Each row is a point on a tangle of strands that fork, close into loops and nearly touch. The rows are in no order.
Two points are linked if the straight distance between their rows is under 18.4.
(60): [-12  26 -10  18 -14 -13 -28  -6   8]
(484): [  7 -11   5 -11  -6  -5   0  -4   2]
(112): [ 13   2   7 -14  16  -6  16  -5  -5]
(134): [ 14  25   4  -9   3 -22  -4  -9  -9]
(430): [ -5   3   9   5  -8  24 -10  -3  -5]
(563): [  7 -27  -1 -11  -6 -10  10   6   9]
(414): [-14  19  -7  17 -13  -6 -29  -6   8]
(467): [  1  27  -3   2  22 -11   4 -15 -16]
(293): [  0  12   2   3  17   9   6 -11 -10]
(68): [  2 -27   5 -12  -6   6  10  18  -3]
(588): [  7  23 -17  10 -10 -37 -14  -3  11]
(283): [ -5 -12   7   1  -8  26   2   8  -7]
(50): [  4  19   4  -3  14   2   2 -10  -8]
(157): [-15   4   1  12 -16  12 -25  -6   6]
(86): [ 7 19  4 -3  7 -4 -5 -8 -8]
(530): [  9  22   3  -7   2 -14  -7  -6  -8]
(292): [-10   3   6  11 -14  21 -19  -6  -3]
(371): [-15  10  -5  18 -13   6 -27  -5  14]
(586): [ -3   1   2   5  18  15  11 -10 -12]
(591): [ -4   7  -1  -3  26  -4  12 -18 -15]
(52): [  4  14 -13   2  -5 -30 -14  -5  11]
(472): [ 8  2  7 -8  0 -1  0 -5 -3]
(167): [-3  8  8  4  0 22 -4 -4 -6]
(449): [-2 -9  8  2  1 25 11  9 -9]
(54): [  5   5  -6  -4  -5 -23 -11  -7   8]
(433): [ 14  11   4 -13  18 -14  13  -9  -7]
(570): [  8 -19   2 -12  -7  -7   7   2   5]
(362): [ -7  -6   0   5  18  15  16  -7 -14]
(546): [ 2  7  8 -3  3 11 -3 -6 -5]
(182): [ 12  33   1  -7  12 -22   3  -8 -13]
(87): [ -9 -26  -6   8 -12  10   1  20  21]
(212): [  0 -13   5  -6  13  16  24  10 -11]
(33): [  3 -32  -6  -5  -6  -6  11  15  14]
(498): [ -4  28 -14  19 -13 -22 -23  -3  13]
(463): [  5 -20   8 -11  -2   7  14  12  -6]
(298): [-10 -12   4   4 -13  14  -9  -1   5]
(191): [ -1  15  -2  -2  25  -8   8 -17 -15]
(406): [  4 -11   5  -7  15   9  28   7  -9]
(318): [ -5 -15   1   1 -12   7  -4   3   7]
(150): [  5  31  -2  -2  18 -17   4 -12 -15]
(48): [ -1 -11   5  -1   6  23  16  14  -9]
(517): [  0 -35 -12  -2  -7   1   9  26  17]
(494): [  3  30 -17  18 -14 -28 -19  -2  14]
(313): [ -4 -20  -7   6 -11   4   0  12  22]
(285): [-12 -13   5   5 -15  24  -7   7  -1]
(324): [  5   3   0  -7  -5 -16 -10  -7   6]
(194): [  8  -4   7 -10  17   1  24   1  -6]
(55): [ -5 -18  -3   4 -10   1  -3   5  17]
(481): [ -6 -33  -8   2  -8   6   5  26  17]
(276): [ -2 -33   3 -10  -7   9   9  24  -2]

A fork is a point with three links, a tip a point with one. Leave the first point through the second and follow the links. Name the first fork or tip that comes.
(50) / (293): (362)
(530) / (134): (591)
(60) / (498): (324)
(449) / (48): (433)

A piece is all that can be reached along the links. How many separate loops has the piece of each point below (a circle has one, a figure eight two, a Y none), and how many tips (points with one link)?
(570): loops 0, tips 2
(293): loops 0, tips 2
(68): loops 0, tips 2
